Each row is a point on a tangle of strands that fork, close into loops and nearly touch. The rows are in no order.
Two points are linked if the straight distance between their rows is under 106. Some points are linked to none.
Bonu: -58; -19; 4; 5; 57; 0; -12; -32; -39; -28; 12; 9; 23; 25; 14; 0; -18; 7; 24; -32; -13; 3; -78; -6; -15; -48; -12; -21; 13; -12
mefo: 1; -49; 28; 5; -49; -31; -23; -27; -8; -6; 6; 26; 33; 0; -11; 52; 6; 19; 15; -16; -30; -17; -21; 10; -33; -3; -18; 33; 21; 5
rus: 5; 16; -3; -34; 9; 42; -32; -24; 5; 49; 10; 11; 20; 31; -70; 4; 13; 8; 13; -7; 23; 18; -42; -39; 14; -5; -24; -20; 15; 14
Rasi: -6; -4; 28; 11; -3; -31; -12; -4; 5; -18; 5; 23; -11; -21; 19; -19; -30; 19; -19; -39; 21; 21; 14; -18; 34; -25; 8; 10; 9; -65
Kenek: 10; -11; -18; 40; -17; -28; 27; 23; 27; -40; 2; 19; -11; -27; 51; 44; -15; 1; 23; 9; -50; -8; 26; -5; -17; 17; 23; 31; -17; -52
tak: 8; 47; 23; -40; -33; 4; -16; -21; 27; 54; -3; 15; 0; -19; -92; -48; -7; -3; -28; 1; -4; 0; -17; 5; 32; 27; -37; -59; -23; 1
relu: 10; 6; -70; -17; 47; 45; 40; 50; 21; 4; 58; -35; 9; -9; 62; -13; -23; -40; 19; 28; 6; -19; 14; 10; -19; 21; 43; 8; -35; 16
Besiv: 4; 2; -68; -14; 60; 36; 30; 30; -5; 31; 18; -56; 12; 7; 45; -33; -16; -48; 26; 27; 47; -6; -5; 27; -25; 29; 38; 22; -28; 27
bima: -10; 20; 26; 2; -87; -17; -12; -17; -8; 44; -77; 4; 12; -21; -44; 12; 18; 57; -3; -12; 12; 4; 13; 37; 25; -8; -9; -18; -1; 12
samo: -35; 13; -20; 3; 56; 26; 9; -21; 9; -13; 48; -16; -2; -3; 36; -37; 2; -35; 43; 13; -27; -37; -62; -13; 11; -3; 43; -24; -23; -30
tenit: 17; 41; 12; 2; -23; -15; 7; 15; 14; 25; -12; -22; -4; -6; 7; -14; -21; -40; -34; 30; -3; 35; 18; -4; 7; 36; 6; -8; -4; -40
Nesop: 22; 26; 37; -30; 8; 6; -7; 11; -4; 19; -5; -7; 28; 23; -7; -6; -31; -57; 1; 8; 2; 34; -45; -41; 2; 24; 27; 8; 21; -1
madur: 10; 18; -2; 39; -11; -61; -8; 19; 38; -12; 3; 22; -58; -9; -8; 12; -14; 32; -17; 4; 11; 19; 65; -27; 24; -4; -14; 29; -12; -38
goki: 17; -1; -44; 4; 30; 21; 36; 1; -6; 43; 17; -50; 17; 7; 54; -40; -8; -71; 1; 31; 4; -7; -25; 15; -18; 34; 43; -9; -35; 17
sogif: 3; 5; -41; -35; 43; 17; 28; 49; 19; -15; 18; -26; 15; -10; 51; 6; -24; -57; 32; 20; -20; 0; -7; -23; -21; 38; 50; 5; -14; -3
saku: 38; 2; 13; 5; -22; 42; 31; 18; 14; 6; -24; -4; 38; -14; 8; -14; -18; -38; -1; 21; -33; -2; -22; 14; -14; 48; 6; 4; -26; 2
sot: -12; -20; 14; -11; 35; 19; -12; -28; -24; -5; 21; 22; 25; 29; -21; 13; 0; 11; 16; -32; -8; 5; -86; -22; -19; -32; -14; 0; 25; 12
Bab: 16; 1; -22; 12; -44; 15; 39; 9; 20; 9; -14; -25; 44; -33; 35; -17; -4; -38; 4; 12; -62; -29; -31; 24; -31; 29; 13; -10; -50; -19
Gidas: 26; -57; 11; -15; -39; 16; -11; -14; -16; -1; -9; 10; 29; 38; -14; 50; 22; 9; 13; -16; -36; 20; -30; 3; -24; -12; -18; 37; 20; 24
muga: 8; 35; 21; -33; -6; 1; 5; 10; 16; 36; -13; -18; 11; 11; -13; -15; -31; -35; -15; 8; 29; 31; 5; -37; 15; 22; -4; -27; 16; -33
bifeb: 16; 11; 32; 2; -7; 26; -1; -5; 18; -17; 28; 11; -12; -29; -9; -25; -10; 10; 16; 27; 18; -40; 17; 8; 13; 18; 16; 16; -18; -28
mesib: 11; 8; -35; 4; 3; 33; 21; 24; -38; -32; -34; -26; -12; 24; -10; 33; 45; 31; -16; -7; -3; 5; 19; 44; -1; -33; -15; 21; 55; 85
Tedi: -32; 24; -25; -10; 0; 1; -3; -18; -44; 13; -12; -13; 16; 23; 33; 36; 23; -6; 17; 47; 16; 0; 23; -1; -12; -11; 15; -9; 19; 2
ninos: 18; -47; -24; 22; -10; 18; 25; 28; -6; -31; -13; 1; 11; 21; 28; 43; 10; 7; 1; -4; -3; -2; 20; 25; -23; 13; -6; 17; 7; 27
koru: 15; 48; 39; -10; -49; -48; -20; 6; 28; 9; -3; 25; -29; -53; -10; -34; -39; 3; -34; -32; -4; 34; 4; -12; 22; 13; -1; 4; -13; -55
Vig: -60; -27; -37; 2; -2; -33; 1; -13; -10; -23; 11; 7; 18; -20; 55; 24; 7; 3; 45; 12; -48; -50; -5; 12; -30; -40; 25; -9; -15; -21
Dip: 13; -12; 21; 26; -25; -23; 17; 3; 23; -27; 6; 8; 0; -16; 41; 4; -22; -34; -1; 5; -40; -2; -9; -6; -9; 35; 34; 22; -14; -40
Ligis: 4; -25; -32; 22; -53; 11; 28; 14; 13; 1; -37; -15; 41; -6; 34; 36; 7; -14; 23; 1; -53; -24; -8; 16; -30; 20; 11; -3; -16; 3
ser: 19; 57; 17; -2; 19; 23; 25; 18; 12; 12; -4; -35; -23; -8; 0; -77; -35; -59; -37; 19; 16; 25; -42; 19; 33; 19; 26; -26; -26; -32
fon: 2; 25; -24; 33; 3; -20; 16; 13; -3; -21; -8; -15; -21; 9; 41; 19; 6; 10; 0; 34; 31; -4; 70; 8; 7; -26; 6; 22; 6; -25
sufud: -14; 3; 0; -27; -4; -81; -28; -29; -3; 8; 26; 30; -1; 6; 5; 49; -12; 22; -9; -38; 50; 32; 26; -19; 14; -30; -25; 10; 27; -6
vagu: -35; -15; -21; -31; 19; 42; -3; -21; -42; -9; 1; -6; 32; 38; -14; 42; 1; 17; 15; -3; -19; 36; -60; -1; -20; -31; -11; 18; 30; 25
fot: 18; -5; -5; 37; 16; -12; 21; 16; 0; 11; -7; -36; -9; -5; 35; -60; 0; -50; -31; 4; -7; 3; -9; 7; -3; 6; 17; -23; -32; -20
Davab: -37; -22; 39; 28; -30; -65; -28; -33; -7; -15; -21; 26; -4; -42; 19; 45; -8; 39; 28; 6; -13; -29; 17; 18; -24; -26; 10; 48; 6; -15
dadur: 21; 3; 31; -35; -17; -21; -15; -14; 4; 20; 12; 20; 38; 15; -13; 24; -30; -32; -1; -15; 3; 32; -30; -34; -13; 16; 5; 13; 36; -13
fos: 10; 39; 37; -21; -1; 8; -19; -2; 49; 3; 45; 4; -21; -23; -45; -34; -18; 11; 5; 10; 31; -19; 34; -16; 41; 20; 1; 7; -20; -36
Libiv: 3; -39; -25; -52; 36; 16; 14; 20; -32; -28; 27; 12; 13; 41; -4; 38; -15; -3; -12; -9; -27; 72; -28; -13; -33; 17; -25; 31; 36; 47
gegab: -2; 29; 37; -9; -24; -24; -10; -9; 20; 12; -10; -2; -13; -19; -6; -43; -26; 14; -24; -41; 22; 31; -2; -24; 35; -11; -4; -24; -2; -72
togak: 7; 2; -36; 7; 36; -8; 10; 50; 15; -7; 12; -13; 7; -15; 40; 1; 5; -32; 11; 17; -29; -10; 34; -22; -38; 26; 17; -2; -3; -5
dek: 12; -4; 46; -17; -25; -9; -42; -9; 9; 30; -8; 31; 3; -32; -81; -34; 3; 40; -11; -52; 4; 1; 6; -27; 9; 7; -42; -18; -20; 5
per: -54; -7; -17; -18; 53; 1; 3; -11; -39; -33; 31; 19; 23; 14; 51; 9; -18; -14; 16; -8; -20; 4; -46; -9; -23; -14; 7; -9; 10; 4
zik: -17; -17; -65; 17; 32; 21; 39; 14; 0; 13; 5; -32; 22; -4; 75; 1; 6; -27; 15; -4; -3; -27; -15; 32; -15; -25; 29; -18; -34; 21
Kifor: 41; -33; -10; -9; -28; 80; 23; -3; -3; 9; -32; -41; 12; 35; -36; 21; 26; 12; 15; 5; -11; 1; -31; 27; -1; -7; -6; 16; -4; 35
Bam: 4; -45; -21; -18; 21; -25; -22; 11; -31; 4; -1; 8; -9; 54; -12; 30; 29; -15; -32; -10; 12; 41; 27; -9; -8; -6; -25; -3; 34; 47
nas: 21; 11; 10; 42; -5; -46; -6; 33; 33; -14; -4; 10; -49; -12; 20; -21; -37; 11; -35; -32; 6; 31; 38; -22; 25; 3; 6; 25; -2; -61
risov: -8; -27; -10; -8; 7; 27; -9; -5; -27; -2; -22; -11; 36; 2; -19; 19; 43; 24; 28; -3; -60; -25; -25; -14; -34; -28; -7; -10; 21; 36
detim: 7; -10; -50; -9; 42; 73; 19; 1; -46; -39; -7; -32; -27; 26; -26; 10; 47; 42; -22; -9; -13; 16; -17; 41; -6; -42; -24; 2; 24; 82
Tokoz: -9; 0; 43; 5; -62; -30; -27; -27; -6; 30; -39; 13; 18; -44; -28; 23; 4; 42; 12; -10; -11; -10; 1; 23; -9; 3; -9; 12; -5; -19
zaga: -8; 0; -13; -35; 27; 52; -24; -40; -11; 11; 10; 17; -5; 51; -72; 25; 24; 28; 10; -26; 24; 33; -42; 0; 22; -32; -26; 4; 29; 43
Fuz: 5; 6; -7; 49; 0; -45; 2; 15; 32; -41; 13; 34; -42; -30; 15; 31; -18; 23; 17; 27; -15; -2; 50; -9; -11; 11; 5; 44; -2; -37
ton: 33; -74; -6; -23; -17; 66; 6; -1; 2; -20; 6; -13; 19; 37; -18; 17; 11; -8; 9; -8; -25; 9; -40; 14; 3; -1; -4; 33; 4; 36
tivev: 8; -32; -15; 26; -31; -7; 8; 16; -20; -45; -30; 28; -3; 7; -1; 71; 17; 49; 6; -10; -24; -7; 32; 32; -15; -4; -14; 35; 28; 41
vamam: 1; 13; 47; -7; 4; -46; -28; -12; -2; 4; 35; 23; -4; -28; 1; -19; -9; -31; 4; 6; -26; -1; -11; -42; -10; 6; 25; 6; 10; -44
Zesim: -6; 24; 51; -23; -38; 0; -13; -30; 31; 19; 17; 27; -10; -43; -50; -29; -21; 30; 11; -7; 35; -11; 7; 13; 39; 18; -7; -17; -42; -18
kiz: 19; -29; -9; 22; -49; -1; 18; 22; -1; 1; -58; -18; 16; 41; 18; 46; 11; 8; -10; 2; 7; 17; 6; 25; -2; 8; -12; 15; 20; 12
pep: -17; -1; 24; -35; 1; -69; -40; -46; -3; 35; 50; 16; -2; -11; -10; 0; 2; 1; -4; -38; 48; 4; -12; -34; 6; -23; -6; -5; 15; -11
vulof: -19; 35; 3; 10; 46; 45; 0; -1; 7; 6; 6; 1; -8; 18; -32; -21; 2; 19; 1; 1; 37; -22; -6; -10; 27; -10; -23; -35; 1; -14
bel: -16; 1; -16; -3; 35; -7; 9; 23; -10; -38; 16; 14; 18; -5; 32; 17; 8; -3; 25; 1; -35; 4; 23; -40; -43; 4; 2; -4; 14; -8
zupev: 31; -6; -7; 40; -35; 39; 3; 4; -24; 5; -47; -29; -1; 8; -14; -7; 36; 41; -14; -16; 12; -34; 7; 63; 24; -32; -7; -9; 6; 44
novig: 3; -32; -25; -28; 50; 4; 23; 62; -20; -27; -7; 2; 0; 31; 13; 22; -22; -22; -12; -12; 0; 51; -9; -13; -23; 37; -1; 21; 36; 36
Sudek: 35; 2; 16; 32; -22; 10; 12; 29; 27; -8; 7; -17; -11; -11; 14; -11; -7; 1; 1; 20; 7; -31; 40; 12; -8; 25; -1; 14; -32; -7
suzan: 16; 66; 22; -12; -54; -34; -6; 17; 18; 26; -31; 12; -24; -35; -23; -19; -44; -14; -33; 6; -17; 42; 26; 4; 9; 39; -19; -20; -17; -50
zam: -39; -12; -25; -28; -1; -9; -5; -4; -45; -8; -1; -7; 41; 32; 21; 57; 0; 9; 23; 6; -28; 29; -27; -11; -50; -20; -14; 8; 38; 15
Lafus: -11; 38; -15; 18; -16; -38; -17; -6; 16; 2; -13; -21; -59; -22; -7; -28; 16; 42; -16; 9; 42; -31; 76; 8; 48; -34; 2; -14; -11; -2
gota: -1; 6; -19; 0; -61; -90; -1; -28; 27; 29; -18; 14; -40; -8; -7; -24; -15; 23; -21; -11; 24; 29; 63; 11; 58; -5; -3; -21; -25; -18
sadig: -4; 8; -25; -13; 5; 24; 2; 8; -30; -18; -7; -6; -5; 34; -2; 37; 30; 23; -18; 15; 32; -5; 33; 22; 13; -11; -22; -8; 38; 62
rizo: 44; -19; -11; 1; 2; 79; 27; 4; 7; 22; -20; -42; 32; 23; -36; -19; 10; -18; 6; 14; -32; -13; -55; 13; -17; 20; 1; -8; -26; 37
Tofim: -29; -5; 44; 6; -5; -26; -15; -29; -4; -7; 21; 23; -11; -41; 5; 12; -2; 47; 44; 6; 6; -31; 9; 4; -8; -19; 10; 25; -6; -35
gezu: -12; -38; 19; 22; -47; -54; -22; -19; -11; -20; -31; 40; 11; -13; -1; 76; 17; 39; 20; 3; -23; -24; 19; 25; -30; -6; -1; 34; 37; 32
bagi: -12; 38; 24; -16; -1; 20; -32; -4; -9; 29; -21; 6; 13; -16; -76; 2; 32; 37; 26; 3; 1; -27; -1; -33; -5; -9; -22; -22; 21; 6
tigo: 24; 21; 22; 12; 36; 26; 8; 55; 16; -23; 3; -17; -5; -12; 4; -49; -20; -26; -12; -10; -8; -9; 5; -33; 0; 17; 3; -4; -11; -11
Pefal: -21; 22; 3; 2; -12; -1; -17; -5; -14; 27; -32; -15; 22; 9; -18; 8; 35; 14; 13; 25; -2; -15; 13; -6; -8; -13; 2; -18; 25; 4
dunir: 7; -2; -32; 23; 38; -21; 39; 54; 18; -41; 23; 0; -47; 17; 31; 23; -34; -1; -21; 27; 37; 13; 70; 16; -12; 15; -18; 43; -2; 7
bok: 47; 13; 24; -1; -8; 30; 10; 37; 14; 3; -30; -9; 10; -6; -11; -54; -40; -63; -40; 6; -29; 11; -36; 12; -9; 56; -4; -7; -17; 10
patuz: 25; -48; -6; -21; 24; 31; 20; 49; 4; 12; -31; -26; 1; 43; -22; 13; -11; -18; -27; -25; 23; 49; -9; -14; -14; 26; -16; 28; 28; 23
Nam: -44; 8; -23; -29; 50; -11; 5; -13; -28; -28; 48; 2; 1; 10; 62; 10; -25; -32; 33; 19; -2; 27; -26; -20; -12; -8; 39; 13; 8; -34
Sude: -11; 33; 32; -2; 29; 2; -26; -22; 33; 16; 54; 17; -32; -20; -44; -52; 7; -3; 5; 13; 23; -35; 5; -29; 20; -7; 0; -25; -21; -25
Teke: 26; -25; 3; -4; -18; -2; 13; 31; 12; 8; -29; -8; 10; 32; 2; 18; -9; -14; -31; 0; 22; 41; 16; 1; 10; 29; -12; 11; 15; 1
zonul: 16; -3; -3; 2; 16; 50; 15; 27; 15; 4; 14; -22; -5; 27; 4; -27; -20; -14; -21; 23; 71; -13; 20; 21; 18; 8; -15; 17; -14; 20
Vebob: -31; 13; -3; -15; 42; -26; -10; -1; -36; -36; 48; 36; 14; -7; 13; 35; 7; 9; -3; 10; -14; 27; 12; -40; -39; 1; -16; 4; 33; 5
san: -33; 10; 22; 12; 56; 32; -3; -31; 6; -38; 51; 15; -8; -3; 9; -24; -5; -19; 35; -7; 4; -13; -62; -9; 18; -3; 35; -7; -11; -42
tuv: -42; 19; -22; -28; 56; -17; 19; 1; -30; -32; 44; 18; 5; 7; 51; 30; -21; -15; 4; 24; 6; 56; 12; -21; -25; 11; 4; 26; 25; -6
zigag: -28; 1; 15; 10; -10; -32; -15; -32; -2; 2; -16; 7; -34; -37; 1; -7; 25; 56; -2; 1; 36; -26; 41; 18; 43; -40; 4; -1; 4; -18
mufos: -3; 8; 2; -20; -12; 8; -40; -23; -18; 31; -20; -2; 5; 7; -68; 27; 57; 48; 18; -23; -8; -2; -12; -15; -7; -41; -18; -3; 33; 38
fuga: 20; -6; 12; 13; 46; 46; 20; -4; 7; 11; 11; -15; 0; 19; 9; -50; -19; -48; -8; 4; 8; -14; -55; 7; 24; 37; 27; -15; -32; 13
lupak: -35; -18; -63; -16; 60; 20; 23; 5; 11; 17; 30; -13; 18; -16; 62; -9; -1; -44; 34; 2; -32; -21; -40; -12; -6; -14; 38; -26; -31; -8
kife: -6; 5; 25; 38; -30; -4; -2; -19; -3; 5; -35; -3; -21; -35; -8; -27; 24; 43; -13; 6; 16; -51; 25; 44; 26; -11; 5; -2; -23; 4
kovin: 9; 58; 6; -8; -28; 6; 22; 4; 25; 34; -6; -31; -25; -18; 1; -56; -23; -33; -47; 30; 22; 29; 7; 17; 39; 14; -3; -16; -25; -52
dul: 24; -20; 30; 3; -23; 17; -20; -3; 6; 20; -11; 8; -2; -8; -47; -39; 14; 3; -33; -9; -10; -11; 3; -7; 11; 10; -33; -14; -10; 19
Pono: -3; -14; 33; -7; -34; -11; -15; -19; -15; 19; -9; 12; 46; -3; 1; 27; -15; -2; 25; -25; -13; 0; -47; -21; -29; -2; -2; 9; 25; -32
Vovub: 14; -29; 17; 18; -10; -7; -31; -2; -13; 38; -29; 3; -16; 9; -37; -34; 53; 3; -35; -14; -6; -25; 31; 1; 6; -22; -30; -29; -1; 41
zamal: -2; -22; -38; -5; 41; 70; 7; 2; -41; -23; -22; -18; 2; 18; -25; 5; 41; 27; 13; -20; -35; 6; -36; 0; -33; -32; -22; -6; 12; 52
vika: 19; -1; -8; 41; -2; -1; 7; 22; -10; 22; -27; -35; 5; -17; 28; -35; 28; -21; -13; 12; -30; -29; 10; 7; -31; -1; 3; -27; -31; 1
rupo: -2; -3; 6; -15; -44; -81; -12; -33; 29; 30; 8; 25; -2; -4; -8; 20; -19; 7; -7; -24; 45; 27; 37; -14; 37; -9; -13; -3; 0; -19
buf: 18; -46; -20; -42; 20; 23; -11; 7; -27; -6; 13; -2; -16; 49; -42; 30; 22; 4; -18; -8; -10; 62; -7; -18; -15; -9; -23; 32; 31; 52
Zubo: 7; -14; 7; -7; 45; -22; 0; 27; 12; -45; 40; 24; -30; 2; 30; 7; -29; -37; -11; 0; -8; 13; 16; -34; -9; 22; 19; 27; 17; -7
mutif: 2; -8; -3; -30; -23; -52; -28; -4; 33; 18; 19; 13; -25; 17; -28; -23; -15; 2; -13; -20; 56; 7; 66; -18; 40; -1; -25; -31; -1; 7
Susig: -24; -33; -28; -7; -23; 4; 13; -1; 3; -21; 6; 13; 41; -12; 42; 38; 4; 9; 36; 6; -52; -38; -9; 2; -31; 0; 11; 8; -13; 3
dabe: -25; 29; 14; 19; 70; 46; -4; -30; 17; -7; 25; 14; -7; 23; -25; -30; 5; -3; 14; 5; 42; -4; -53; -22; 30; 8; 7; -33; -7; -30
kav: -18; 37; -15; 3; -54; -65; -13; -13; 27; 15; -19; -12; -57; -38; -32; -48; -10; 47; -7; -8; 29; -7; 75; 17; 66; -16; -11; -25; -45; -6
vumik: 18; -30; 17; -6; 40; -10; -4; 44; -3; -46; 8; 23; 4; 11; 11; 19; -30; -10; -18; -38; -22; 33; -3; -38; -34; 13; -14; 15; 32; 11
zaz: 11; 33; 40; -42; -70; -23; -12; -41; 18; 48; -5; 31; 12; -43; -64; -16; -28; 6; -5; -11; 11; 14; -12; 15; 23; 39; -23; -27; -15; -17
Muren: -19; -10; 43; 1; 1; 25; 3; -23; 9; -48; 42; 35; 5; -38; 13; -1; -12; 21; 42; 3; 0; -42; -12; 4; -1; 0; 16; 19; -9; -41
dup: 15; -24; -5; 8; 31; -24; 13; 21; 16; -47; 42; 15; -52; 13; 37; 17; -29; -14; -22; 21; 24; 32; 49; -14; 26; 15; 0; 42; 0; -13
nepa: -33; -25; -46; 27; 13; -8; 20; -7; -9; -14; 18; -19; 13; -14; 72; -12; 20; -9; 22; -6; -34; -50; -10; 22; -11; -42; 24; -16; -34; -10
galug: -6; 24; -14; 32; 29; 38; 26; -32; 7; 11; 28; -21; -12; -7; 19; -42; 19; -31; 25; 34; -2; -37; -41; 26; 8; 2; 35; -22; -46; -21
vita: 17; -3; -13; 57; -38; -13; 5; 13; -19; -10; -56; -23; -5; -1; 30; 9; 35; 19; -18; -10; 11; -33; 36; 46; 1; -25; 4; -2; 4; 40
varok: -26; -1; 34; -15; 19; -11; -40; -44; 5; 26; 40; 31; 1; -1; -26; -15; 10; 14; 7; -13; 37; -21; 0; -27; 17; -18; -9; -23; 11; -10
favag: 4; -14; -17; 39; 29; 50; 3; -13; -22; 0; -27; -11; 5; 24; -14; 1; 41; 36; -2; -14; 17; -42; -32; 47; 16; -34; -14; -17; 4; 47
nore: -13; 11; 28; 29; -62; -14; 2; -22; -8; 0; -54; -9; 6; -36; 8; 17; 11; 43; 12; 13; -4; -41; 23; 45; -1; -6; 11; 13; -6; -7
Faza: -26; 3; -19; 31; 62; 47; -2; -15; -15; -18; 7; 10; -15; 37; 0; -9; 33; 18; 3; 1; 32; -25; -17; 27; 12; -21; -9; -30; 6; 25
rafem: 3; -18; 12; 5; -5; -24; -13; -10; 7; 9; 9; 4; -16; 11; 4; -15; 14; 0; -22; 7; 30; -6; 51; -13; 6; -7; -8; -11; 1; -1
Gegil: 16; 12; -19; 65; -51; -25; 5; 13; -9; 19; -60; -25; 8; -15; 14; -7; 31; -2; -17; 14; -23; -26; 34; 25; -30; -6; 4; -16; -19; 11
vavu: 54; 27; 46; 9; -15; -16; 18; 43; 22; -14; -11; 3; -20; -15; 18; -43; -42; -62; -36; 7; -45; 12; -14; -2; -6; 49; 41; 4; -21; -11
nedu: 23; 15; 17; -35; -26; 16; -32; -40; 23; 45; 1; 9; 8; 12; -100; -25; 12; 0; -6; -30; 7; 11; -50; -10; 35; 4; -28; -39; -9; 14
Kug: -35; 27; -13; -22; -5; -23; -9; -36; -44; -9; -5; 13; 1; 12; 6; 42; 35; 18; -3; 38; 19; -2; 45; 4; 10; -20; -2; -10; 47; 49

A tip is a point with one link. Name the tips that can be reached along the links from each point below, in the order of the rows.
sadig -> risov, mufos
vagu -> goki, zam
Faza -> fot, galug, vavu
dul -> dek, Vovub

A piece is two or more points that can be reached from each other along the links. Count, over all rows, the pieces, the separate loops (a circle has one, a figure eight two, a Y none), the forks (points with three links) and the tips (points with one).
pieces -> 5
loops -> 0
forks -> 8
tips -> 18
